Points, in no order, along strands that fork and pass close to each other.
(in the rows, 128 means zero)
Points whose rows are less than 102 apart are linked; no others are. Some points are linked to none.
J_20: [150 159 103 136 159 127 122  97  97  97 110  45  84 113 129 145 161  67
 123  84  82 172 160 118 147 166 172 120 162]
J_978: [101 138 158 104  86  94 129  90 138 118 107  86  87 150 150 197 134  94
 154  79 138  93 109 176 175  62 145 155 129]
J_261: [129 139 138 166 182 133 149 139 102 139 130  90 158 125  55 100 168 118
 104 225  99 177 129  90  70 130 146 141 104]
J_449: [126  84 100 120 123 154 100 104 153 138 123 158 125 144 158 150 135 148
 130 166 140 140  64 149 141 121 125 164  76]
J_761: [176  97 105 125 115 180 145  96 134 161 103 131 136 135 145 124 105 172
  88  92 108 170 121 115 101 128 182 150 110]
J_412: [101 140  91 118 147  94  66 150 131 143 155 134 163 116  85 170 121 131
 161 149 141  92 141 122 128 138 111 111 142]
J_154: [132 104 168 119  71 180 109 116 147 178 126 132 167 132  94 138 107 181
  60  46  90 122 122 122 143 123 164 146 139]
J_951: [139 121  64 142 193 149 107 113 106 127 113 101 123 114 118 131 156  89
 163 194  93 166 128 107 113 156 124 131  96]
J_337: [109 126 140 102 109  94 111 169 132 118 157 180 153 134 102 129 104 141
 137 114 168  44 165 121 125 110 113  95 145]
J_689: [150 107 114 104 105 103 136  86 134 133 103 110 100 138 156 156  92 136
 128  61 126 117 133 165 131  72 184 159 158]
J_852: [139 164  80 122 156 116 109  87 140 100 115  78  89 113 144 156 131  75
 191 101 117 116 162 141 169 144 131 117 183]
J_9: [ 94 135 115 156 164  87 110 135  88  87 127  52  81 119 133 147 175  47
 119 103 121 115 124  89 139 128 135 121 120]
J_401: [ 86  95 134 144 127  85  95 169 145 139 166 151 148 132 123 148 145 142
 132 179 153  99  79 115 139  96  96 142 101]
J_6: [149 170 135 122 152 141 120 125 122 116 134 121 142 106  86 123 112 105
 102  88 105 121 189 132 120 160 150 101 149]
J_797: [105 128 218 149  65 107 151 175 143 135 139 144 139 125 134 122 117 129
  88  64 137  81 109 121 157  90 106 105 148]
J_637: [141 150  90 135 144 108 142 115 102  90 114 103  92 112 155 128 113  80
 143  85 119 127 171 133 123 132 151 100 155]
J_326: [120 159  76 113 166 116  92 109 133 103 130  87 120 113 126 172 143  62
 198 118 122  95 142 135 172 157 105 105 173]
J_329: [100 135 142 102 115 107  97 144 160 133 134 137 136 131 150 172 139 127
 181 120 167  97 125 172 180 136  84 113 149]
J_603: [135  80 157 171 119 123 182 133 116 126 131 132 130 141 142  74 111 127
 114 181 140 161  87  87  89  95 126 129  83]
J_979: [145 113  82 128 147 138 103 101 112 124 120 114 144 129  97 132 122 107
 116 156 110 121 153 101  78 108 161 109  91]
J_117: [138  96  94 115 140 160 122 133 159 144 145 181 152 149 147 130 133 172
 139 174 141 162  95 124 121 179 112 134 112]
J_514: [136 128 131 163 149 137 182 138  98  94 123 159  91 127 173  63 121 127
 148 174 149 163 133 126  97 150 105 115 109]
J_585: [ 91  99 117 159 145 117  80 123 136 156 147 121 163 119 108 162 138 119
 101 176 113 130  78  91 122 107 114 139  79]
J_971: [117 105 119 151 146 115 140 144 120 109 119 150  99 132 205 121 131 110
 162 186 155 130  97 125 138 125  86 116 103]
J_795: [143 134 180 159 133 154 200 138 109 125 115 120  84 135 193  78 125 117
 122 166 130 211 107 117 135 149 129 131 110]
J_645: [154  84 101 128 109 145 182 105  96 128 101 173  88 125 211  78  99 157
 131 108 157 151 129 124  72 106 138 148 108]
J_426: [ 95 138 157  88  95  99  95 112 144 131 124  63 109 132  79 200 125  93
 145  63 133  72 148 151 169  87 139 142 128]
J_186: [170 124 101  85  89 167 127  77 157 164 118 130 140 130 120 151  99 170
 125  70 131 113 137 152 138 115 165 155 142]
J_582: [175 108  65 145 160 147 156  73  85 106  99 117 110 121 151  89 120 119
 165 151 105 164 174 121  73 130 158 133 119]
J_11: [151  95  78 117 146 186 137 112 143 133 123 179 146 152 149 113 123 179
 140 191 144 182 112 114 101 173 130 136  84]
J_908: [156 131  77 130 196 174 110 108 127 135 124 102 141 123 111 153 154 122
 143 196  90 187 118 127 132 190 124 139 100]
J_844: [114 153 147 109 122 100 118 181 142 108 154 181 162 116  93 108 105 141
 141 118 162  73 179 136 137 143  88  85 174]
J_63: [ 87 163 139 134 169 113  94 151 134 116 148  85 121 108 135 161 171  69
 145 123 130 117 123 123 177 168  99 110 144]
J_622: [125 122  96  97 115 113 101 111 148 127 112 134 135 133 121 166 108 123
 145 110 144  80 134 154 143  92 148 129 128]
J_411: [ 81 103 139 110 135  89  76 150 158 151 154 144 149 135 128 186 137 129
 150 160 148  85  75 136 157  99  97 146 109]
J_139: [109 137 109  73 106  97  98  89 153 123 127  88 113 124  86 215 115  98
 191  94 142  67 129 156 170  85 143 154 151]
J_918: [119  88 137 154 128 109 125 157 147 136 147 167 147 140 129 121 125 147
 118 188 156 130  86 104 114 116  91 129 107]
J_307: [125 122 161  93  48 166 117 142 142 166 125 167 149 126 104 112 100 185
 107  45 135  82 137 142 139 105 143 140 155]
J_691: [109 194 165 135 191  74 155 155 106  95 111  98  75 110  91  52 184  95
 133 175  66 167 138  99 121 176 135 133 130]
J_739: [135 127  96 161 207 121 121 128  69 112 124  92 112 118  91 109 166  82
 151 197  96 157 136  95  94 138 131 131  92]
J_66: [114 109 154 150 138 109 144 167 137 127 164 157 145 139 133 112 133 137
 130 195 146 149  84 120 140 155  82 121 127]
J_900: [126 120 158 161 137 117 135 150 137 137 153 114 163 119  66 110 123 125
  70 149 120 121 130  83 106 114 128 116 122]
J_781: [136 103 117  84  62 140 147 106 134 150 121 183 113 153 160 115 122 162
 128  95 153 110  88 175 138  77 146 173 118]
J_927: [126  83 102  86  80 131 125 130 138 138 130 211 137 155 133 110 142 175
 128 124 171  86  78 146 116  74 146 167 100]
J_156: [117 161 110  85 126 135 109 118 177 138 126 114 136 127 144 186 127 124
 201 107 153 117 147 185 202 161  79 123 162]
J_718: [145 141 120 134 157 162 150 128 112  93 123 125  72 134 199 100 146  99
 166 206 109 192 134 147 158 194  85 136 125]
J_495: [161 110 126 127 118 185 163 125 116 141 123 167 141 128 138  79 119 183
  93 133 139 171 127 100  83 153 143 133 110]
J_149: [118 127 126 142 142  83 131 140  96  91 129 144 114 111 135 109 117  99
 129 146 152  90 151 104  93  95 115  86 134]
J_565: [126 116 133  98  75 153 138 162 172 136 137 223 157 146 158 116 132 184
 137  86 175 111 107 152 149 152  93 129 147]
J_950: [138 125  58  92 123 133 110 110 138 111 136 178 164 122  95 117 100 156
 163 120 146  71 195 136 100 136 125  95 162]
J_556: [118 161  99 109 169 121  83 152 137 127 165 124 167 119  83 161 124 130
 149 133 137  96 160 137 141 170 101 103 165]
J_751: [151 117 148 160 135 153 202 133  96 121 111 142  95 132 179  70 101 137
 126 164 134 178 117 109 100 146 126 134 101]
J_113: [143  84  75 127 124 138 142 116 120 126 110 180 122 141 158 100 116 148
 138 159 156 138 122 127  87 112 139 126  76]
J_913: [ 83 163  96 118 162  94  78 133 127 111 125  67 125 123 118 180 149  55
 173 103 130  96 137 131 180 140 105 114 151]
J_391: [131 152 180 164 122 127 136 142 133 131 147 114 154 116  91 106 122 125
  66  99 110 124 136 100 121 129 155 109 134]
J_452: [129 144 177 122  70 123 160 174 134 138 141 178 152 124 130  83  95 150
 111  65 160  79 152 130 125 128 106 103 164]
J_428: [110 160 198 145 124 123 140 164 155 116 133 132 145 123 136 129 150 116
 126 104 150 122 126 161 180 150  72  97 159]
J_143: [142 104  63 132 160 147 103 117 119 125 123 145 165 133  96 123 132 147
 134 191 123 123 153  99  68 121 146 111  99]
J_242: [111 131 190 121  79 122 133 137 124 134 123  94 123 130 137 154 104 126
  78  29 126  98 144 150 144 105 152 131 157]
J_277: [102 129 170 156 101  78 128 170 122 129 160 124 168 104  72 119 121 110
  64 123 128  88 137  81  97  91 119 107 134]
J_789: [121  83  86 111 132 151 103 115 169 151 139 168 156 157 149 156 135 182
 148 165 146 153  74 143 140 137 108 148  91]
J_800: [114 159 164 153 178  96 155 157  95  95 132  85  83 105 112  84 169  78
 140 185  94 179 113  95 115 149 126 121 119]
J_233: [109 120 120 156 149  93 110 122  92 103 121  80  89 129 130 142 151  67
 129 126 123 117 127 103 125  91 151 107  95]
J_938: [136 129 110  88  98 125 131  89 166 131 118 127 115 142 172 171 128 140
 191 109 160  96 124 202 187 113 125 150 136]
J_240: [133 150 116 130 190 117 138 155  98  94 136 142 117 115  97  84 147 125
 151 213 103 146 163 112  95 171 115 117 135]
J_677: [ 94  83 141 143 128 122  93 126 147 154 146 124 162 133 118 168 146 139
  95 150 112 119  53 122 142  91 129 168  89]
J_132: [115 108 127 145 119  90 131 134 104 100 114 139  94 135 162 118 106 102
 145 135 152  97 123 120 109  68 126 104 106]
J_632: [128  89 131 167 145 125 129 133 124 150 149 131 197 128  71 112 138 156
  85 208 128 124 103  76  71 104 110 148 100]
J_121: [158 106 113 130 131 192 142 103 130 155 128 151 162 140 121 106 124 181
 102 165 131 166 105  99  93 148 141 139  95]
J_885: [156 147 103 143 163 136 146 100  75  98 110  60  73 117 150 116 141  86
 128 110  75 181 157 118 116 156 164 135 134]
J_502: [147 129 169 141  99 110 170 175 123 107 137 191 131 123 150  60 113 153
 115 110 171 107 150 124 118 137  96  90 163]
J_984: [140 130 154 151 152 161 156 125 117 130 113  89  82 127 200 120 128  99
 124 161 112 197  90 126 149 164 120 127 103]
J_400: [126 169 114 108 141 139 110 115 155 121 121 113 132 114 148 144 143 110
 178 108 128 133 146 169 186 176  93 107 167]
J_308: [115 134 180  85  38 157 135 149 146 160 116 160 142 143 119 122 108 174
 140  38 156  75 120 182 167 102 123 152 153]
J_870: [174 111  84 108 109 170 125  98 139 151 120 153 148 130 130 118 106 175
 107  95 134 122 145 128 111 133 162 130 120]
J_857: [116 179 143 143 182 124 111 153 138 126 170 117 154 108  93 127 150 120
 116 154 110 141 124 119 133 187  90 104 148]
J_282: [130 132 185 140  97 108 147 142 103 135 105 109  95 124 160 135  94 113
  87  38 124 117 149 143 120 104 133 117 167]
J_57: [137 119 130 115 108 123 159 163 136  98 132 210 131 126 174  80 109 161
 144 106 181  99 160 139 127 130 100 103 152]
J_901: [120 149  73  93 171 145  71 109 153 149 153 114 177 116  88 181 139 136
 152 133 110 121 149 135 150 180 133 115 147]
J_29: [115 118 179 151 102 129 154 149 140 137 113 153 105 143 205 123 142 116
 117 146 161 133  80 134 172 118  81 118 116]
J_7: [111  96 200 185  97  78 158 155 102 117 133 115 113 123 137 112 122 102
  64 119 127 130 101  78 121  77 129 122 121]
J_444: [146 130 127 111 106 170 125  99 160 144 107 127 121 138 193 149 142 139
 141 114 134 152  94 166 176 143 113 135 116]
J_851: [134 192 144 136 165 138 148 137  90  96 113 121  79 109 132  60 141 103
 146 157  69 174 165 137 111 177 133 111 151]
J_760: [104 116 199 164 112 119 134 144 153 139 152 130 131 119 125 128 138 116
  85 145 131 125  74 112 162 107  97 129 121]
J_488: [125 119 144  97  72 125 139 151 150 132 130 215 138 145 170 103 119 164
 147  83 194  85 142 154 149 126 101 117 145]
J_866: [103 199 145 131 192 112 115 154 122 108 132 108 108 108 138 136 177  68
 167 148 112 137 123 156 178 193  73 111 166]
J_10: [124 125  91  72 101 119  85  83 155 146 128 109 144 133  72 190 112 142
 171 111 125  62 142 152 150  96 149 150 136]
J_573: [133  83 146 143  76 146 171 123 102 167 110 171 130 133 145  82 109 179
  76  98 136 139 101  98  78  68 158 161 113]
J_190: [109 112 145 171 134 105 109 123 125 132 145  97 166 122  56 131 144 119
  67 150  98 114 117  65  86  94 152 127  95]
J_780: [167 157 104 113 176 182 162 124 122 120 129 143 140 124  96  78 134 176
 129 193 109 179 162 117  79 196 152 133 123]
J_376: [141  92 154 175  99 132 186 143  97 139 119 138 123 126 136  84 107 147
  78 129 134 150 110  84  75  90 140 154 100]
J_902: [130 185 125 126 182 122  99 162 135 129 182 146 175 107  77 132 150 158
 136 167 113 161 127 144 142 220  92 121 176]
J_415: [119 117 192 111  48 165 159 154 148 170 114 167 128 145 156 117 123 162
 114  47 155  95 102 170 182 100 104 155 149]
J_445: [142 158  93 123 195 156 102 138 140 138 156 122 150 116  97 149 147 140
 134 194  90 176 131 117 123 211 124 133 129]
J_125: [140 162 133 126 137 133 141 136 111  96 120 121  93 120 183 115 118  96
 137  93 128 129 157 152 142 140 114  94 163]
J_693: [129 178 192 144 151 140 160 154 127 114 135 112 102 119 146 113 147 112
 105 140  97 184 119 137 157 187 114 103 143]
J_896: [134 139 129  89  80  96 135  68 148 129  97  77  83 144 136 197 140  85
 174  64 134 118 118 176 184  84 165 170 152]
J_451: [134 118 120 153 170 131 121 135 129 151 149 103 184 120  53 130 143 140
  85 205 101 149 114  78  74 137 127 136 104]
J_97: [141 121 105 113 100  89 146  88 129 128  99 119  89 132 171 153  92 126
 163  77 149  89 136 149 137  69 159 138 156]
J_129: [108 135 170 102  74 102 117 118 127 132 121  85 121 128 105 174 108 115
 119  48 128  88 158 152 140  94 158 134 146]
J_575: [128 104 115  88  80 139 129 113 161 143 124 170 125 153 177 141 133 162
 161 109 179 101 103 172 165 109 122 150 129]
J_104: [109 112 125 109 106 133  86 155 160 171 168 168 200 142  74 141 118 182
 121 136 138  92 118 120 132 123 105 143 132]
J_621: [134 142 118 112 109 107 125  75 155 130 115  49  95 124 137 196 135  92
 151  66 120 130 126 150 182 108 162 142 159]
J_769: [103 112 200 155 101 113 131 132 138 133 128  94 120 131 164 147 149 101
  84 103 123 128  66 119 167  93 114 121 107]
J_441: [115 139 139 137 118 103 123 116 119 119 106  81  96 130 170 163 141  80
 131  83 129 121 119 135 164 116 135 107 132]
J_593: [ 94 109 133 175 165 111 107 128 113 139 131  67 116 130 114 159 167  76
 107 163 100 160  90  88 122 132 135 143  73]
J_339: [155 173 123 117 138 140 124 114 138 115 125  91 116 109 113 132 112  98
 114  54  98 129 189 157 141 165 148  99 177]
J_122: [132  87 143 176 135  95 169 149  77 109 124 133 112 124 135  80 106 106
 117 169 140 141 133  91  67  68 132 118  83]
J_910: [118 119 104 113 132 114 110 103 139 117 113 126 111 136 169 151 121  98
 156 115 137 104 123 147 157 109 138 107 128]
J_541: [115 124 139 134 138 127 136 167 154 123 159 178 138 142 169 118 138 148
 143 176 170 146 104 143 145 185  60 112 142]
J_664: [158  96  88 158 155 126 129 106  78 114 107 100 120 127 111 107 126 113
 134 167 105 141 156  89  56  94 168 125  75]
J_542: [155  97  57 155 148 152 123  76  77 118  83  89 109 132 131 115 128 109
 145 152  95 169 168 120  52 111 173 127  95]
J_799: [149 145  80  93 132 145 102 113 137 121 126 145 175 120  79 124 111 155
 114 115 124  76 198 133  89 143 158  98 152]
J_490: [128 127  57 132 204 141  97 138 102 121 131 146 147 141 102 122 151 137
 174 238 115 165 143 120  84 173 110 131 121]
J_264: [153 157  76 121 161 107 120 113  85  77 114  91  99 104 108 117 112  72
 140  89 104 116 196 114  97 125 169 112 171]
J_229: [113 122 177 132  90 165 119 112 159 156 135 116 156 130 105 149 118 151
  68  55  99 128 112 122 157 121 139 128 125]
J_420: [122 123  57 140 195 116  94 139 102 102 150 148 135 130 125 128 144 114
 179 222 119 150 131 121 129 178  85 124 132]
J_470: [159  88  79 131 128 154 160 107 104 115 100 167 107 135 190  84  98 148
 162 157 150 159 143 123  85 120 125 137  95]
J_148: [123 166 212 157 135 132 149 161 145 136 142 111 129 116 138 125 151  98
  91 121 118 148 109 128 180 157  82 101 150]
J_630: [156 168 110 108 132 131 126  99 146 118 113  78 110 103 134 158 121  96
 162  52 110 133 171 148 169 160 140 104 186]
J_206: [132 144 169 150 130 134 119 120 115 133 134  89 152 124  64 137 127 111
  54  73  89 145 151  98 116 133 171 119 139]
J_555: [162 163 161 150 130 159 202 152 110 112 124 159 109 122 127  38 109 160
  92 136 118 178 156 117  69 164 150 121 146]
J_662: [133  99 116 126 101 109 125  82 115 149 108  83 102 136 138 164 102 136
  91  57 108 143 133 139 115  75 185 165 134]
J_496: [148 104 121 143 134 192 139 100 136 141 110 112 117 134 160 119 127 147
 114 162 104 198  86 122 128 164 144 152  73]
J_617: [115 117 133 172 171 122 169 154 120 132 150 101 156 120  75  79 141 125
 113 245 120 184  99  86  95 135 124 142 109]
J_728: [141  71 121 140  83 130 167 124  95 147 108 170 109 134 188  94  98 154
 102  85 149 132  94 120  78  77 151 158 111]
J_362: [141 141 107  54  73 118 129  83 154 137 128 126 102 141 102 178 108 144
 189 106 165  69 119 197 183  66 149 187 143]
J_484: [104  97 139 166 126  79 134 133  83 102 111  99  86 134 160 125 120  77
 119 115 130 131 127 104  96  65 138 124  98]
J_67: [103 190 163 141 189 102 115 175 122 112 156 125 120 102 112 117 161 110
 139 157 112 156 120 140 165 200  73  99 168]
J_53: [133 158 177 121  90 115 158 153 114 129 120 144 118 123 151 100  85 134
 105  35 155  91 157 138 123 119 123  96 173]
J_491: [ 98 140 182 123  96 163  94 137 156 157 145  95 170 121  59 177 120 134
  87  59 101 112 135 124 158 131 141 127 135]
J_351: [140 190 134 101 143 140 124 141 151 101 127 133 127 109 133 130 126 119
 155  93 141 122 177 180 167 182  92  88 185]
J_762: [143 140 125 130 148 170 154 136 139 104 130 166 103 138 203  94 142 131
 159 170 140 179 133 152 152 198  82 116 137]
J_364: [ 93 108  99 146 166  89  83 154 111 120 152 138 127 133 158 162 147 105
 178 195 141 128  81 132 142 135  82 116 118]
J_465: [131 120 106  52  90 134  99 121 180 150 149 165 154 151 104 166 121 179
 186 108 166  75 129 178 159 124 112 156 139]
J_236: [133 141 129 103 114 158  97 124 164 151 130 131 155 123 107 160 118 148
 129  87 129 111 142 141 163 153 136 123 130]
J_56: [147 154 128 145 144 161 157 116 109 116  97  96  71 128 217 117 156  93
 158 154 117 187 112 147 173 168 108 118 134]
J_131: [106 127 206 177 113  75 155 166 116 111 163 106 138 110  88 101 120  87
  56 112 126 108 128  76 119  87 124 112 129]
J_503: [132 113  58 102 134 111  84 126 147 115 139 186 159 134 108 136 106 163
 157 146 160  65 162 124  95 123 119 108 135]
J_720: [100 108 150 114  84  72 139 113 118 132 108 129  86 156 177 164 127 103
 129 100 155  87  97 177 158  48 144 144 115]
J_952: [152 125  73  95 120 112 106  86 136 131 122  85 132 119  96 162 101 127
 146  87 118  86 182 125 101  92 188 134 146]
J_335: [113 128 103 159 181 105 114 145  99 108 146 106 143 107  85 120 155  97
 132 186 118 133 129  94  88 133 118 113 113]
J_367: [139 127 102 100 138 133  90 108 146 146 128 126 170 126  73 152 111 137
 112 104 100 100 164 118 100 134 163 105 129]
J_697: [115 103  97 148 165 116  81 118 129 132 133  87 130 126 106 167 156 103
 123 175 121 131  95 104 124 116 136 130  76]
J_989: [164 154 109 132 161 169 153 117 106 106 117 142 120 118 120  81 117 143
 125 164  91 177 165 117  67 170 155 115 119]
J_397: [123 178 152 119 133 121 129 166 138 110 138 160 143 101 118 122 115 123
 141  97 155  85 182 156 159 167  82  78 168]
J_112: [144 155  98 128 191 136  91 149 136 134 170 148 167 127 112 137 148 165
 151 175 116 179 128 137 141 223  92 132 155]
J_818: [147 131 127  64  73 122 143  87 138 141 129 124  85 138 127 166 105 148
 161  63 157  75 125 190 159  52 149 184 158]
J_120: [116  93 102  82  83 124 108 106 130 146 126 150 134 152 101 136 113 158
 116 115 144  58 130 146 110  53 164 166 109]
J_304: [151 147 123  72  88 169 118 110 168 149 124 138 158 115 107 146  94 168
 144  59 137 116 164 149 161 149 131 126 147]
J_442: [140  87  54 125 134 140 131 112 117 114 119 178 147 140 127 102 120 172
 143 181 143 122 152 109  67 112 145 121  93]
J_948: [158 131 147 137 123 183 204 144 120 131 128 169 145 129 118  49 117 190
  89 156 135 186 145  99  71 161 147 139 120]
J_245: [133  95 112 146 105 151 127 133 132 154 122 154 196 137  80 115 130 186
  79 169 130 119 108  85  71  90 142 142  96]
J_681: [109 103 164 156 130 108 132 134 137 133 120 135 108 148 189 138 145 104
 136 174 149 132  55 135 163 103  86 128  88]
J_189: [175 122  86 130 140 180 136  81 111 150 101 101 137 123 118 131 112 156
  88 106  98 180 144 112  73 130 186 142 111]
J_620: [ 86 144 187 151 117 106 125 137 123 137 119  84 103 131 167 168 154  77
 117  93 133 122  93 136 171 105 113 117 122]
J_322: [155 196 156 135 152 132 179 146  97  92 121 151  83 100 135  31 120 142
 123 140  90 177 170 131  88 180 143 119 139]
J_487: [106 113 144 111  95 124  89 141 148 160 159 151 187 131  55 147 124 154
  96 115 130  63 137 110 119 101 125 136 131]
J_894: [129 205 166 130 173 100 142 144 121 101 105 121  80  99  94  52 163 124
 141 173  70 165 148 118 113 200 136 113 152]
J_717: [103 137 149 112 121 133  80 110 160 155 143  66 149 118  75 195 135 111
 109  70  97 106 125 118 170 136 158 129 112]
J_416: [150 131  56 114 133 107 117  88 108 102 112  97 119 109  99 141  95 100
 145  80 114  96 206 116  94  99 182 123 170]
J_766: [128 137  74 146 200 121 121 156  95 102 140 157 149 133  82  86 142 152
 164 252 102 172 152 108  72 177 108 131 142]
J_608: [115 114 191 181 117  92 179 167 116 100 139 107 105 122 141  92 138  97
  84 162 122 152  87  81 117 100 110 118 107]
J_639: [103 158 189 113  83 135 137 166 158 147 134 156 153 138 140 142 131 140
 140  77 169  97 129 165 190 135  64 103 158]
J_563: [127 131 129 149 173 149 165 142 135 143 151 128 166 137  73  86 145 158
 120 251 109 204 113 102  98 171 120 163 120]
J_961: [128 131 122 154 166  85 123 148  80  95 134 122 116 112 100  97 141  74
 126 173 125 109 151  89  88 108 130 110 115]
J_520: [159 143 113 140 138 161 125 112 123 133 132 108 148 121 104 117 106 145
  73 113  94 156 164 107  78 136 172 120 119]
J_960: [147 164 118 133 157 148 122 123 114 119 123  92 137 111  77 123 133 117
  82 103  92 142 171 104  90 147 171 107 137]
J_336: [131  87 125 120  88 159 110 122 143 157 128 179 178 138 101 105 132 184
  92 131 144 113 106  92 105 100 145 143 102]
J_167: [106 129 204 136  65 103 139 157 138 136 127 159 121 130 159 106 118 132
 113  91 165  81 103 134 147  74 106 129 135]
J_716: [ 94  87 177 143  89 133 114 137 160 157 150 156 152 129 110 141 132 156
  86 137 117 116  54 122 159  92  98 153 109]
J_658: [124  94  93  81  90 124  90 115 143 139 133 187 156 153 103 132 130 174
 123 144 151  69 101 148 122  70 148 171  89]
J_21: [113 118 136  78  69 108 120 112 137 144 117 135 110 144 120 150 109 145
 137  79 141  72 118 169 135  46 155 184 124]
J_561: [168 120  90 154 167 146 158 104  80 115 108  92  82 119 164  98 106 102
 128 120  88 181 173 130  80 153 156 140 125]
J_162: [130 116  90  93 125 127  83  96 141 144 118  87 145 131  77 183 125 121
 112  99 105 105 150 115 108 103 173 131 113]
J_214: [133 118 120 104  96 161 123 116 170 140 125 167 147 147 177 150 140 168
 155 119 161 139  98 158 177 157 107 144 124]
J_636: [145 173 158 139 142 154 141 127 126 114 126 111 101 121 155 120 136 109
 118 116 102 159 139 156 149 178 116 110 146]
J_821: [107 145  83 138 183 110  98 148 103  98 140 132 117 123 138 135 150  90
 189 178 122 135 117 121 143 163  84 113 137]
J_94: [ 87 115 115  87 121 101  80 127 150 142 133 144 131 140 126 195 137 138
 179 139 160  81  98 172 169 104  96 134 130]
J_591: [123 117 145 130  78 104 156 105 133 147  93 123  76 151 203 149 125 112
 130  88 139 117  86 184 163  77 136 156 131]
J_741: [131  90 137 171 147 105 181 134  62 105 100 129  84 127 174  77  98 108
 132 150 130 154 131 104  54  89 143 117  99]
J_259: [149 158 103 137 175 146 144 127  94  92 118 132  90 106 136  71 130 102
 157 176  95 170 159 122  88 181 137 119 132]
J_482: [136 115 135 115  95 138 151  77 142 158  94 115 102 153 199 161 134 125
 127  83 128 149  83 180 169 109 134 159 131]
J_431: [110 126 129 102  99 139  97 156 164 147 147 163 171 134 108 143 119 166
 140 105 156  99 137 141 160 145 102 121 138]
J_144: [131 131 144 146 143 116 161 153 101  93 127 154  84 130 196  90 133 100
 163 188 144 149 118 128 115 140  89 108 109]
J_406: [119 101 180 147  81 121 151 129 137 141 122 154 102 149 180 102 113 142
  99 109 145 126  90 132 150  90 117 130 111]
J_320: [155 138  90 100  91 116 146  77 148 128  97 135  86 132 191 150 116 127
 194 101 155 106 124 182 168  85 129 147 154]
J_768: [135 149 124 111 124 133  91  87 157 138 123  51 129 127 103 190 146  97
 121  69 107 141 137 128 162 131 168 133 128]
J_250: [147  83 106 136 111 161 132  81 140 146 100 129 116 144 169 133 136 140
 115 133 121 162  79 136 123 114 146 156  70]
J_813: [118 148  89 138 174 115 101 111 103  97 121  42  95 126 125 146 172  50
 139  96 105 131 141 103 155 149 153 129 135]
J_396: [114 106  79 111 142 100  78 145 131 142 153 160 168 140  85 149 110 148
 136 153 148  67 148 119 101  98 127 110 123]
J_201: [126 113 157 125  60 160 137 144 140 171 131 160 169 129 102  96 109 180
  70  60 119  99 123 106 125  99 152 143 139]
J_837: [ 95 115 154 102  93  98  94 167 132 144 159 147 162 130  68 139 100 154
 129 105 151  49 149 122 133  93 119 113 139]
J_808: [106 125 186 115  74 153 130 157 164 165 123 163 150 147 137 133 137 161
 126  83 155 108  98 158 199 129  83 132 138]
J_36: [105 115 175 177 162  87 163 168 108 105 139  85  84 118 108  92 157  81
 122 189 113 163 101  80 119 129 114 123 101]
J_782: [ 95 127 126 135 150  86  96 155 133 133 156 150 147 143 173 181 148 131
 166 177 159 125  82 137 185 144  54 127 133]
J_811: [145 133 150 133 108 150 119 118 134 147 109  76 141 122 101 151 115 133
  57  42  85 159 150 130 124 136 176 133 148]
J_784: [138 135 142 127 114 142 158 147 144 101 136 182 111 135 197 107 140 146
 143 146 162 148 123 140 141 165  83 119 135]
J_253: [141 156 115 140 189 177 167 146 127 120 127 141 156 133  90  79 146 169
 144 243 103 198 148 113  76 186 144 147 113]
J_898: [152 105 123 130 116 129 127 103 109 149 102  86 114 132 131 151  90 146
  65  45  93 143 154 122  96 114 187 161 154]
J_612: [104 111 151 181 143 117 125 119 115 123 133  59 141 127  81 142 163  98
  73 147  99 166 113  64  95 111 164 144  82]

A fork is a point with three links. Follow the links from the first point to the second and name the forks in between, in order.
J_662, J_307 -> J_575
J_585, J_490 -> J_900, J_851, J_259
J_304, J_677 -> J_960, J_206, J_900
J_622, J_870 -> J_900, J_206, J_960
J_766, J_186 -> J_259, J_851, J_900, J_206, J_960
J_214, J_520 -> J_575, J_206, J_960

Follow the links from the first point to the second, and from the first to the third. Name the last point that the two ways share.
J_97, J_236, J_951 -> J_960
J_189, J_445, J_780 -> J_960
J_21, J_585, J_870 -> J_206
J_362, J_768, J_870 -> J_575
J_112, J_900, J_662 -> J_206
J_253, J_117, J_677 -> J_851
J_240, J_852, J_760 -> J_900
J_250, J_420, J_190 -> J_851

Name the points in between on the shortest way along the links from the first point to the second, in order.
J_351, J_186 -> J_397, J_844, J_337, J_837, J_487, J_104, J_431, J_236, J_304
J_789, J_811 -> J_117, J_11, J_121, J_495, J_948, J_555, J_322, J_851, J_894, J_691, J_800, J_36, J_608, J_7, J_131, J_277, J_900, J_391, J_206
J_416, J_901 -> J_952, J_162, J_367, J_799, J_950, J_503, J_396, J_412, J_556
J_782, J_593 -> J_364, J_821, J_420, J_490, J_766, J_240, J_259, J_851, J_894, J_691, J_800, J_36, J_608, J_7, J_131, J_277, J_900, J_190, J_612
J_762, J_487 -> J_784, J_541, J_66, J_918, J_401, J_411, J_94, J_329, J_156, J_400, J_351, J_397, J_844, J_337, J_837
